Points, in no order, along strands that fork, close into loops and pass close to each other.
(in the rows, 128 means zero)
Two points are linked if the straight distance between their rows is under 175. Some points are linked to none.
zoni: [120 110 164 155 151  28  90  87 134 104 144 132 107 124 129 131 129  96
 165 161 105 108 132 157 157 167 137 140 101  76 123 132 154 148 121 134
 120 172 111 150 101 117 155 159 124 125  83  66 168 159 156 106  98 100]
Gofo: [119 106 135  86 144 170 149 154 130  63 112  76 213 136 156 104  95 113
  91 150 111 125 174 111 116 112 158 133 181 128 129 140  88 152 190 104
 133 117 137  91 107 139 155  13 134 137 119 114  67 100  51 140  60 162]
midu: [135 195 146  80 117 187 196 163 148 163 189 130 110 111 191 162 124 125
 161  78 134 127 121  62 102 115 151 144 157 132 117 118  84 115 128 185
 107  95 164 142 108 157 130 102 108 162 166 111  97  98 136 167 163 114]
Miku: [134 146 112 150 179  88 147 140 123 193 130 106  95 109 129 152 128 113
 163 160 123 122 144 152 162 118 119 116 136  85 147 109 112 140 174 135
 138 152 111 103 135 143 155 121 139  95  84 130 113 164 173 148 148  90]
Govi: [150 154 139 112 145 158 189 146 162 131 168 138 111 108 178 156 120  95
 138  93 130 141 113  80 126 129 124 140 154 126  85 128 132 129 168 221
 119 110 163 140  80 182 125 108 119 110 157 100  98  89 150 139 190 124]
dit: [127 165  62 180 148  93 103 109 118 176 133  89 116  95  91 117 164 170
 193 129 140 121 108 143 203 147 111 110 120 117 131 110 175 124 104 194
 122 170 111 161 126 150 133 167 126 136  89 177 183 166 153  78 123  53]
vomud: [120 142 120  94 112 137 125 136 120 170 100  92 149 145 145 167 114 146
  85 127 104 104 172  97  99 127 152 127 100 121 168 112  99 136 154  77
 159  86 101  95 151 103 141  83 123 161 134 138 100 129  99 168 126 139]
Gurim: [123 101 187 146 128  86  70  97  47 106 118  96 174 149 117  93 133 126
 117 164 135 125 152 155 131 153 119 128  85 140 126 107 160 117 136  64
 136 147 110 128 122 125 106 163 136 135 114 137 199 124 128  71 112 118]
seg: [133 138  36 131 116  88 136  95 181 162 129 104 102 108 114 152 120 126
 163 112 110  99 154 147 185 141 131  96 135  87 144  93 125 118 118 175
 165 154  79 160 124 107 151 150 123 102  97 142 158 156 160 127 175  88]
Tova: [127 123 111 145 101 184 136 126 105  79 123 154 154 128 114 140 136 143
  65 120 138 161 142 165  86 110 113 116  90 184  96 156 178 132 132 115
 134 109  96 109 151 151 112 114 127  61 175 115 115  71 112 147 172 199]
lunog: [136  94 104  93 141 165 113 108 165 111  73 108 150 141 134 136 121  77
  87  94  80 102 159  91 123 149 133 110 155 138  92 120 152 119 161 173
 172  98 164 126  64 110 124  94 135 135 150 153 129 105  80 162 170 133]
moda: [122 221 187  86 161 137 146 160  90 133 159 162 150 101 190 156 146  82
 205 161 146 113 142  78 113 108 175 208 114  77  97 160 105 170 108 145
 106 115 197 137 120 153 138 114 104 150 103 120  89 151 112 163  42 126]
bor: [115 123  99  99 118 174 130 139 214  98  96 197  60 154 100 121 109  97
 120  82 107 113 119 127  96 110 109 124 176 130 174 128  90 126  96 138
 131 125 181 113 129  94 136  99 142 120 179 105  74  97 108 180 114 154]
porom: [130 182 158 130 136  82 172 110 125 208 150 130  65 130 151 165 121 114
 171 160 136 118 140 141 134 137 110 150  95  93 147  70  98 146 170 148
 110 176 105 108 126 164 128 145 131 106  81  89 151 131 202 160 178  87]
Nom: [131  78 136 117  98  78  98 158 201  63 125 127 107 152 131 112 140 114
 111  99  77  85 115 119  92 158 153 126 164 105 176 134 134 117 106 150
 139 115 145 135  88  78 176 109 154 176 170  67 137 141  87 147 129  93]
viko: [ 92 149 171 151 117  99 135 112  55 159 144 148 121 147 122 129 133 145
 117 189 176 162 137 187 101 120  90 154  55 170 139  98 123 143 127  45
  95 176 102 110 178 152  99 158 127 100  83 119 151 120 169 120 112 148]
radoz: [139 108 124 149  60 109 121 118 117 106 123 101 157 151 141 133 125 189
 107 133 128 141 130 149  89 145 151 103  95 171 140 117 148 103 101  64
 141 139  50 138 137 114 132 164 136 154 141  99 168 144 115  94 185 132]
barum: [108  81 149 140 132 116 166 128 150 111 176 127 131 129 130 101  87 144
 134 140 152 182 119 158 149 118 101 115 193 152 115 102 103 136 181 120
 116 154 110 112 102 162 131 109 148  90 110  89 123 117 155  79 161 160]
boz: [103  75 145 125 159 105 144 127 206  92 119 169 109 141 137  87  99  62
 156 126 130 126 107 136 150 115 119 131 192 111 142 116 125 145 157 167
 123 154 194 116  73 132 164 111 161 112 127  92 126 127 128 124 131 148]
balo: [120 104 191 122 126 115  90  91  86  99 106 136 150 156 133 112 139  74
 111 147 123 124 159 120 115 146 107 133 102 152 105 127 150 141 134 102
 133 127 165 113 113 122 104 137 126 122 144 116 167 110 110 101 110 151]
von: [139  90 116 164 147  38 108 127 183 110 148 140 100 128 115 118 124 126
 142 155 111  99 124 171 168 149 142 109 136  75 168 145 116 140  95 117
 132 143  97 145 137  94 189 149 123 106  95  80 132 155 149 117 110 130]
pase: [141  95 157 139 103 128 108 113 100  55 135  74 185 125 124 111 145 148
  92 119  96 104 110 130 111 162 178 124  82 137  86 215 215 124 121 135
 137  75  98 144  77 122  96 112 114 136 154 111 135 110  87 106 141 128]
Dufof: [101 128 117 113 128 152 137 190 162 127 110 145 146 116 124 127 119 129
 110 138 102  95 166 120 110 102 152 142 184 110 202 163  44 146 156  86
 137 114 151 115 167  90 196  54 129 145 137 125  44 121  73 194  59 164]
Dutip: [162 129 118 139 112  95  81 181  80 145 132  87 157 129 125 158 161 208
  78 114 106 117  74 116 101 147 189 111  74 133 183 136 148 100 108  77
 142  85  60 129 189 103 164 160 141 188 148 113 141 182 137 134 130  76]
Kofaz: [140 156  79 167 134 115 180 130 192 171 146 173  53 124 100 167 164 151
 171 125 145 105 100 170 157 129  92  91 159 125 162 115 103 129 122 191
 117 146 131 112 158 154 136 163 145  63 136 120 135 138 191 126 164  94]
nadu: [139 150 138 124  70 138 113 122  91 124 124 144 138 138 126 140 138 154
  80 164 119 123 173 139  73 121 140 125  70 152 152 167 152 123  98  36
 145  95  78 127 190 113 110 134 109 127 138 114 111 108  99 166 116 184]
nede: [113 184 211 101 173 155 128 158  30 118 144 185 118 150 176 114 127  75
 154 166 183 148 120 106 101  97 105 177 110 148 107 130 111 172 125 115
  97 143 213  92 177 168 120 138 132 132 161 107 132 107 171 114  61 145]
Buvug: [135 112 122 146 104  94 143  73 169  98 156 138 103 118 119 137 137 133
 156 124  87 101 150 126 140 168 130 149 117  90  79 182 179 131 106 176
 131 104 114 174  87 127 114 158  88 103 118 100 148 129 112 138 145 148]
talur: [138 181 113  90 119 227 174 149 139 161 159 146 117 134 164 148 122 138
 115  75 135 166 111 100 101 102 107 131 128 156 105 121  92 123 136 174
 105  95 150 123 153 164 109 114 106 143 189 141  87  70 135 170 186 151]
Lupo: [140 141 114 160 139 175 181 160 129 119 170 115 139  85 118 153 130 180
 105 104 144 167  90 119 145 125 126 109 127 170  94 164 157 116 171 172
 121  99 100 144 122 189 118 122  89  78 141 157 120 101 146 120 183 120]
viliv: [120  55  94 114 142 152  96  94 185  93  69 152 133 146  91 103 102  66
 104  96  90  95 153 127 131 129  98 106 164 161  94 140 152 129 133 153
 176 124 167 149  71  93 128 126 139 121 132 157 147 107  64 145 152 161]
Vazo: [119  41  96 129  97 132 117 100 177  97 128 109 151 150 109  92  84 146
 132 115 149 151 145 169 139 128 107  90 189 162 118  88 130 126 124 122
 139 146 110 142  93  93 143 145 176 128 107 128 157 139 110  82 181 166]
Zutep: [155 136 148 143 130 101  74 152  52 114 140  85 176 139 119 149 177 174
  80 132 118 104  81 120 116 157 184 136  54 121 132 179 190 111 104  84
 138  67  97 136 180 124 122 142 143 165 149 129 135 147 124 118  91  88]
kekub: [115  46 103 122 145 128 120 124 184 101 106 128 147 137 115  97  84  92
 123 116 123 123 134 140 157 122 128  98 201 127 126 114 123 118 154 129
 159 133 146 123  75  99 160  98 165 131 125 146 129 131 107 118 145 136]
nes: [129 128 126 112  97 179 113 129  98 102 143 125 178 135 115 123 123 136
  88 156 140 136 172 136  82 104 156 126 109 135 124 198 142 128 111  66
 112  95  92 134 146 121  93  85 102 131 151 119  89  91  67 153 101 216]
zigok: [114 156 177  93 184 166 107 188  86 121  97 172 127 135 184 102 147  42
 151 137 161 117  97  91 112  84 121 164 149 150 132 114  98 161 138 141
 105 165 233  85 148 158 113 135 140 148 169 135 121 121 146 115  76 120]
Guzo: [111 121 151 169 155  83 107 114 146  90 120 221  74 145  89  85 136  99
 153 154 132 105 117 152 131 123 105 142 134 106 164 173 103 140  59  85
 109 152 172 140 166  92 135 147 133 101  94 108  95 143 158 135  38 146]
Ran: [140 194 144 102 175 121 144 166  97 179  95 144  96 115 158 175 140  87
 161 152 121 119 145 104 139 101 144 173 123  73 130 123 118 146 153 149
 121 132 184 107 131 153 129 115 122 139 116 147  83 157 141 160 112  95]
Dev: [142 126  86  99 178 178 137 171 123 154 110  72 162  85 158 143  92  92
 120  88 133 153 122  68 177 120 129 119 179 111  87  75 121 101 199 184
 153 110 149 123  82 158 119  66 133 152 108 183  99 142 121  98 139  83]
Rores: [136 150 124 148 129 119 170 146 145 164 154 143  88 112 115 157 152 182
 149 119 148 135  90 151 131 125 113 116 126 142 146 116 100 128 145 142
 104 123 112 115 168 150 133 148 117  81 132 108 133 128 188 140 178 107]
Tilib: [111 130  97 137 147 151 157  82 138 174 117 145  97 141 113 139  92  98
 136 140 157 130 159 172 151 132  67 125 116 141 119  76 104 158 179 138
 145 183 126 123 129 115 140 142 138  66  72 161 148 109 154 152 165 128]
Kera: [128 165  83 125 101 161 143 109 158 154 101 177  63 125  83 133 148 172
 139 117 154 124 117 122 128 112  88 112  89 153 166 144  91 102  77 118
 127 127 125 147 197  97  93 184 111  77 117 186 129 149 159 159 107 126]
keb: [142 147 118 132  84 103 125 137 157 139 181 107 123 129 150 137 139 182
 124 116 110 108 105 114 102 124 184 138 142 110 158 152  98 120  83 122
 118  94  72 149 140  96 148 145 115 175 137  64 118 146 123 151 126 112]
ris: [139 121 115 110 145 136 145 164 125 154 137  73 149 105 140 141 117 163
 126  80 130 145 102  81 156 136 148 107 150 127 117  93 111  98 168 151
 142 106 116 112 106 148 122  93 145 146 120 142 123 143 138 104 164  81]
Tuveb: [149 147 125 124 220 119  99 169  98 157  79 157 107 110 150 143 142  68
 161 155 122 123 118 105 165  86 123 162 156 105 117 144 154 154 157 176
 124 163 209  87 112 157 125 136 136 108 139 179 111 147 126 141 114  94]
peguk: [156 122  71  90 180 171 134 157 157 147  79  99 148  99 133 150 124  90
  93  88 100 101 134  90 158 118 138 110 153 109 103 118 129 115 186 192
 169  96 161 130  76 141 148  75 140 136 139 178  92 127  88 156 159  91]
fil: [115 131  75 149  85 129 165  49 160 134 118 164  84 137 100 146  99 144
 125 139 136 133 173 168 135 135  58 136  89 154 127 116 122 145 142 121
 122 155  95 137 126 113 108 147 122  64  82 144 145 105 128 155 165 175]
Zag: [126 159 159 117 163 141 147 149 112 158 143 160 108 116 149 130 142 112
 158 127 147 137 113 100 126 126 127 155 142 101 111 146 113 136 121 155
 105 123 174 123 135 146 121 117 106 126 140 128 109 134 156 145 114 126]
kag: [110 118 122  92  98 172 132 154 133 132 107 113 172 139 134 144 119 139
  84 126 101 110 191 121  83 104 142 128 149 139 174 136  62 143 158  60
 144 102 115  99 158  91 146  59 130 153 142 130  60  97  68 190  90 189]
zapus: [120 153  90 117 110 107 168  61 162 159 154  96 125 111 140 132 116 135
 144 148 108 112 184 119 155 147 141 160 103  68  95 138 118 131 127 143
 157 113  64 155  95 121 141 115  87 135  72 135 122 128 126 154 122 158]
vabez: [112  90 134 158 129 117 153 107 123 103 134 134 155 154 121 122  93 132
  90 180 143 149 182 170 114 104 112 119 135 142 133 145 124 147 166  63
 140 142  77  86 141 124 136  79 130  91 106 111 101  97 116 144 127 206]
Kib: [114  98 148 111 149 166  86 121  99 114  97 163 130 140 113  90 126  79
 110 117 143 153 129 136 120 126  66 112 127 168  91 109 132 125 115 133
 124 132 174 111 130 128  97 145 129 126 157 165 151 104 127  98 101 165]
Rusa: [124 208 149 104 141 114 154 120 111 151 149 127 134  79 181 169 151 105
 186 141 114  99 180  76 127 138 181 197  93  40  86 152 132 152 107 157
 131 104 151 150 101 137 129 100  96 162  94 122  93 163 119 157  57 129]
kul: [111 111 164 123  84 113 111 140 150  72 147 178 103 167 134 110 131 105
 139 117 114  96 100 134  68 145 123 128 169 143 165 136 128 139  91 123
 108 123 161 112 122  98 140 119 175 157 194  36 138 117 100 149 129 116]
lup: [141 128 109 156  99 125 144 136 164 145 160 129 103 135 129 136 149 187
 163  96 138 113  80 137 130 124 147 111 149 136 155 135  95 120  87 159
 112 107  99 133 146 115 140 156 115 130 146  94 143 146 167 126 161 100]
Mag: [127 128 133 154 139  53 141  75 169 130 153 147  98 106 132 126 144  83
 192 148 106  99 138 145 174 160 130 160 134  62  91 146 148 137 121 177
 126 153 123 172  80 148 144 154 107 106  86  97 163 137 149 110 108 127]
vuvi: [134 149 164 141 109 134 153 108 130 105 180 161 120 129 133 138 143 146
 137 119 115 107 120 117  97 149 143 146 102 118  96 199 169 132  99 161
 110  86 121 157 104 140 118 135 110 119 160  81 143 109 112 150 157 137]
fulu: [118 107 169 180 162  71  89 127 107  78 129 208 103 134  90  87 169 111
 150 149 142 124  84 158 122 142  93 139 117 131 129 185 150 148  65 114
 102 138 174 153 169 100 119 175 139  98 123 110 145 157 158 101  52 127]
kevem: [157 132 158 130 144 117 101 130  89 101 122  95 174 126 134 128 159 124
 100 130 104 108 112 107 132 171 162 144  83 108 110 170 187 122 122 124
 149  72 127 131 112 129 103 126 129 147 138 129 141 141 110 114 103 107]
Pivul: [145 172  93  58 108 216 144 142  85 193  87  83 153 117 135 149 135 141
  90  83 127 134 136  75 124 124 126 134 104 125 113  91 120 100 125 138
 147  84 154 121 143 132 103 130 105 175 145 228 132 118 116 135 133 123]
Vope: [ 95 112 126  99 142 154 154 172 173 105 111 109 168 110 146 106 107 107
 129 134 117 124 157 116 122 110 159 146 197 102 153 117  68 140 171 113
 140 141 162 101 110 114 196  36 137 159 120 129  58 133  90 136  69 160]
nomi: [148 107 106 115 115 153  85 137 103 139  90  59 163 132 120 123 138 156
 101  56 120 135  88 108 150 161 123  76 112 175 122  70 177  91 135 148
 153 113 140 138 113 140 122 164 156 152 139 208 214 154 121  60 180  80]
topem: [130 145 156 120 169 158 149 154 117 165 133 127 122 105 147 106 133  97
 179 107 152 154  94  96 162 115 122 131 187 120  94  94  99 114 140 176
  96 150 172 123 116 161 118 130 120 140 119 170 124 138 170  87 117 100]
Zepo: [116 145 155 120 166 137 107 131  91 171  87 158  89 160 122 125 115  55
 168 147 145 134 118 133 139 127  75 102 117 146 131  37 109 143 146 125
 135 212 188  96 132 127 104 176 168  86 118 173 158 137 176 104 133  90]
Leb: [143  86 105 116  82 147  98 144 132  91 108  96 162 150 123 122 135 176
  84 103 120 127 126 124 105 139 134 101 130 153 145 133 146  92 113  98
 148  79  99 137 111 101 117 139 125 158 163 131 153 131  91 139 163 135]
led: [134  65 132 164  79  77 123  80 151  74 143 125 155 156  97 107  92 138
  98 165 123 139 186 172 114 114 128 128 146 122 136 139 128 134 126  67
 129 161  46 134 128  84 133 107 134 114  98  81 119 122  95 119 128 218]
zev: [120 108 153 130 117 154 105 121 120 126 122 139 127 143 109 105 143 138
 144  96 149 142  88 118 115 148 115 104 124 165 106 114 122 112  82 127
 109 118 150 139 131 122  93 171 122 143 163 165 164 124 128  95 119 132]
pobaf: [142 110 108 107  95 206 133 177 142  82 153 107 192 132 127 111 126 160
  74 120 137 149 134 126  78  95 173 113 159 153 134 184 136 106 128 114
 110  90  91 126 131 131 117  52 118 138 185 124  73  76  60 158 113 177]
dap: [132 151 110 123  88  73 116 113 139 161 145 100 107 139 155 161 122 157
 128 133 101 105 129 107 118 154 162 130  90  89 160 108  92 131  92  94
 136 132  57 143 140  86 150 149 104 168  99  75 124 167 151 156 133 108]
Ronil: [128 189 183 113  98 148 161 132  55 119 170  57 168 120 161 154 125 143
 110 129 131 146 124  98  85 132 183 133  81 139  93 128 154 125 130  98
 133 102 111 142 115 165  89  83 111 163 138 107 123  94 130  90 138 125]
Rumo: [138  90  98 106 113 174 116 110 145  79  95 157 129 148 113 145 117 121
  67  93 108 138 141 138  89 112  96  94 121 167 124 149 162 130 132 143
 148  94 132 100 117 119 122 107 137 100 197 115 112  87  92 161 192 176]
zuba: [123  81 177 161 158  75  54 145 107  77 100 169 128 142  96  84 164  81
 121 134 119  93 117 115 114 142 118 138 115 132 151 181 149 133  83  93
 119 123 186 138 151  95 119 156 146 134 154 107 147 154 122 113  53  97]
dagag: [136 155  51 164 142  96 117 135 164 169 130 119  80 115  97 151 157 142
 203 133 128 109 120 174 187 120 105  92 146 102 157 117 138 118 107 188
 132 160 137 127 134 150 139 180 137 111 115 156 144 157 171 102 141  59]
Zini: [136 134 128 134 197 143 108 167 108 150 100 170 103  94 136 109 151  93
 182 136 155 151  89 126 188  90 116 141 182 135  93 134 129 125 119 194
 104 163 202 101 115 154 112 170 129 103 138 187 114 148 144 105  89  99]
Gafab: [131 134 153 122 100 158 135 123 115  79 156 129 152 147 131 146 136 128
  87 123 105 111 125 127  73 139 161 120  84 151 100 214 203 130 110 138
 135  66 127 128 108 139  99 110 119 124 181  84 124  86  73 148 163 155]
mitu: [140 191 188 147 148  56 143 140  81 171 160 124  79 128 151 178 161 122
 162 161 107 115 111 127 127 152 149 165  76  85 141 116 147 144 151 145
 114 148 130 126 146 164 126 150 136 140 111  90 140 146 183 142 158  54]
funul: [126 146 103 155 141 106  76 111  78 160 108 107 145  88  94  90 163 139
 178 125 128 144 103 122 173 156 126 124 112 126  91 117 182  96  78 163
 119 178 128 176 119 120 105 189 123 147  90 224 171 172 137  67  62  89]
fod: [110  86 135 152 174  72  95 137 165 116 121 138 112 136 101  99 106  95
 144 152 119 102 110 154 164 112 153 112 161  88 179 112  89 132 116  92
 138 186 133 124 127  81 179 125 164 145  98 104 110 160 137 123  79 112]
vin: [105  94 166 143 152  97 161 120 117  98 153 108 137 142 138 125  87 129
 109 179 136 150 154 170 130 120 111 132 135 125 118 126 128 151 208  91
 133 151 102 107 107 157 127  94 136  87  78  78 122 105 140 108 142 141]
pani: [136 139 125 133 128 161 195 121 154 135 179 111 122  92 141 138 115 135
 137 103 140 160 117 103 169 134 106 125 157 131  58 132 142 128 180 201
 113 113 122 152  83 194 108 122  84 104 117 136 136 102 159  98 180 115]
Soga: [156 132 113 108 164 151  88 167  88 169  85  72 142 107 131 139 135 101
 122  83 111 152  96 109 146 134 115  91 143 156 123  78 169 107 160 167
 155 135 178 119 112 144 117 154 175 151 141 205 176 146 133  85 161  54]
lok: [121  87 134 140  87  86 146 101 188  91 187 129 144 130 123  95 101 142
 134 173 131 156 139 156 121 114 157 131 179  92 128 136 105 146 111  98
 104 140  75 147 114 101 169 107 117 144 105  59  96 123 110 113 109 211]
tiv: [107 140 176  93 169 163 116 141 104 148  91 175  96 168 160 123  97  35
 141 139 152 138 122 120 126  95  93 127 131 147 127  58  80 148 159 123
 129 179 199  61 149 145 119 129 165 114 143 141 118 113 166 119 111 126]
pip: [111  76 143 145 101 104 170 110 176  77 197 132 140 120 125  75  99 146
 150 146 171 174 111 150 137 108 132 128 226 129 111 107 113 133 125 127
  99 149 104 126 100 144 145 104 138 145 127  49 117 112 133  69 132 190]
sume: [128 153 106 117 103 143 127  81 137 131  88 176  84 138  94 131 106 144
 113 125 129 129 154 142 103 128  77 133  87 155 143 136 121 132  93 104
 133 113 122 127 175  99  95 161 104  98 122 160 114 108 131 169 146 158]
fibo: [104 115 159 148 125 109 128 139 160  83 149 196  86 153 128  96 130 109
 149 144 148 133  98 150 107 127 116 147 165 115 150 150 102 147  82 106
 100 134 167 130 136 101 135 120 146 123 146  59 103 134 138 130  77 164]
kor: [125 165 172 176 159  59 135 126  74 173 165 115 115 120 122 148 162 153
 151 184 131 156 108 163 148 136 113 165  61 109 144 123 155 153 164 117
  92 180  89 142 142 190 108 164 123 110  60 103 170 134 179 122 126  64]
nobup: [109 141  79 117  88  92 148  83 172 165 145  94 105 115 127 135 104 134
 153 138 109 105 148 124 160 131 141 123 119  83 136 108  94 117 108 135
 135 141  55 147 124 101 152 161  94 135  86 123 142 158 147 118 139 132]
tedoz: [136 169 129 120 138 170 156 108  94 206  94 168 100 103  92 115 151 152
 137 137 167 150 131 127 147 136  84 159  87 135 107 124 135 125  97 156
 100 148 140 161 169 134  99 184  81 107 108 220 134 125 152 137  83 116]
difim: [134 106 157 138 130  89  53 103  79 138  84 114 149 144  99  92 132 107
 141 151 130 120 134 140 140 156 105 107  88 129 124  94 137 106  84  76
 137 153 140 144 138  95 113 171 132 152 102 199 173 156 135  94  73  92]
lomib: [130 114  99 153  51 119 137  82 142  86 164  86 153 128 134 108 107 202
 140 125 131 153 118 141 123 130 156 114 150 146 106 117 114 112  96  99
 107 152  20 169 114 112 145 165 108 162 116  89 183 146 115  68 166 132]
gozed: [125  81 119 108 128 194 149 151 151  74 148 110 201 137 140 116 111 144
  68 144 134 145 149 130 115  92 146 109 179 149 127 167 115 145 181 106
 118 109 111  92 121 140 117  22 112 112 151 111  46  86  78 144 126 191]
Fonoz: [134  73  99 128 124  78  77 154 176 109 118  92 120 141 123 120 129 122
 121  94 102 102 100 134 132 150 181 101 164 109 176  91 119  90  97 138
 140 137 104 126 106  78 189 115 159 180 136  92 125 165 112 124 124  74]
fenon: [126 152 115 118 140 110 152  80 162 143 124  97 141  97 142 159 125 104
 142 127  79  77 176  90 146 137 181 159 112  48  89 160 128 148 125 153
 160 104 129 151  79 122 144  77  87 145  85 127  89 142  94 159  75 151]
kanaf: [114  58 118 146 160  77  57 163 147 112 115  91 149 134 114  82 116 102
 145 106 126 115  89 150 161 134 164 107 170 114 164  83 103  92 121 111
 151 170 133 126 111  76 162 111 185 181 119 134 133 169 123  86  77  82]
gavet: [113 153 173 137 112 105 129 113  60 157 135 116 143 150 141 144 132 147
 114 182 130 133 156 151 106 121 133 148  70 128 139 124 117 136 131  48
 130 129  93 118 176 134 113 140 115 137 100 125 121 123 143 139 106 151]
buv: [ 94 162 182 184 109  88 142 115  77 168 164 138 130 134 131 147 155 185
 132 168 164 164  97 180 130 132 106 155  49 176 146 101 133 146 127  86
  92 193  99 143 154 199 110 167 124 114  77 111 195 123 166  99 151  81]
bulav: [124 119 131 137 120 124  95 123  95 149 115  95 157 123 112  92 133 142
 149 116 135 141 115 117 148 159 131 128 121 137  96  97 116  87 104 123
 134 122 124 157 115 116 112 149 122 170 109 183 166 161 132  87 102 122]
dase: [149 184  82 130 117 155 126 114 115 186  88 153  86  94  81 113 172 171
 157 119 143 124 114 110 157 124 117 136  98 128 150 150 123 100  54 145
 127 128 129 167 185 110  88 201  97 125 118 213 122 156 154 148  81  98]
Buva: [125 128 108 152 120 173 157 135 102 123 136 142 124 132 116 162 128 167
  73 113 133 165 111 150 111 127  95 104  71 193 127 151 170 115 155 133
 130 107 112 125 149 177 121 148 126  72 163 142 139  85 141 132 204 134]
mil: [150  88 153 146 165 103  64 145 108  73  97 134 161 122 110 118 189 124
  91 133 111  88 111  98 126 156 147 133  97 119 133 207 186 133 104 131
 143  89 177 132 111 108 124 139 145 134 158 125 147 155  88 135  86  89]
gok: [134 119 145 158 171  81 168 132 119 128 145 113 113 130 149 153 107 119
 128 152 118 139 135 137 135 132 120 132 114  89 129 118 146 153 219 130
 140 137 125 107 111 160 134 108 141  80  94  90 131 131 164 138 174  92]
dolu: [114 111 105 115 136 138 164 117 209 127 110 186  69 133 124 126 105  81
 146 111 125  95 123 126 140 123 122 131 176 110 125 118 112 124 116 181
 128 129 176 121 102 114 135 109 132 102 138 108  90 124 130 152 135 147]
per: [134 130  93 148  30 139 184  97 173 109 175 101 136 107 143 124 102 188
 142 123 157 169 142 139 100 103 157 132 172 143 109 137 115  99 107 106
 101 155  25 158 123 127 129 132 108 124 129  82 142 122 122 114 200 192]
soriz: [170 142  93 134 115 106 119 183 120 171 122  70 131 116 127 176 147 209
 100  84 117 134  77  97 134 128 158  95 109 137 180 124 131  98 140 119
 144  90  93 107 175 124 148 137 154 146 148 127 134 168 147 145 190  59]
mot: [132 104 122 102 108 188  74 144  97 110  85 158 137 147 100 120 120 134
  54 114 134 126 152 143  79  95 108 111 115 177 189 143 116 122 106  45
 125  79 142 107 199  97 120 112 118 154 177 157 108 102  72 162 114 174]
Nazu: [126  96  85 111  57 152 153  73 181  85 135 112 129 136 104 121  98 162
 135  97 151 159 154 135 118 131 122 115 170 163  98 116 136 117 123 150
 121 145  67 152  98 126 105 129 134 114 128 120 156 101 110  94 200 184]
suf: [126 128 125  91 119 176 117 133 158  81  86 169 101 161 137 125 116  79
  79  93 117 139 141 122  86 112  86 107 144 164 137  99 116 147 118 136
 119 109 160  95 132 113 120  99 161 125 207  91 103  74 117 169 162 164]
Ganer: [142  73 105 116  77 146  89 123 112  88 114  69 192 133 118  90 121 188
  98  81 134 141 104 131 141 153 145  87 140 185 116  88 152  81 129 107
 143 101  99 147  95 117 110 138 147 170 145 156 184 137  88  61 169 118]
nik: [109 160 107 133 153 161 161  86 100 193 113 159 120 103 116 131 112 126
 124 158 155 160 162 144 148 119  52 164  87 138 102 101 115 151 160 121
 116 163 128 126 154 146 113 144  95  79  77 197 130  91 146 158 111 151]
telud: [127 155  95  88 117 201 134 143  91 194  91  83 164 126 152 145 126 164
  68 111 142 138 143  93 124  99 129 121 109 132 152 103  90 111 151  80
 135  78 108 105 176 121 121 118 106 163 138 208  94 121 106 165 131 153]
Dekon: [103 189 191  99 169 148 131 142  72  98 154 195 137 130 160 126 129  76
 156 170 160 118 157  97  99 105 125 200 101 128 108 171 122 184 103 120
 101 117 222 129 152 142 111 120 114 131 140 118 101 112 113 147  33 165]
zop: [171 165 101 129 148 101 104 155  95 182 105  79 102 108 114 156 154 169
 133 106 110 132  97 135 154 141 124  87 111 131 146  96 162 114 145 167
 151 123 134 111 154 150 128 155 161 146 134 169 162 166 156 116 181  39]

A piece is two or more points that can be reached from each other along the links. Count, over all rows, the pieces, the separate loops (a circle has one, a figure eight two, a Y none), the forks (points with three links) and the tips (points with one).
pieces => 5
loops => 6
forks => 6
tips => 4

How many points has the smallest loop of links through each point below? Write - if it is on no loop.
Buvug => 18
dase => 7
Rores => 8
Gurim => 6
pip => 6
Tuveb => 5
Leb => -
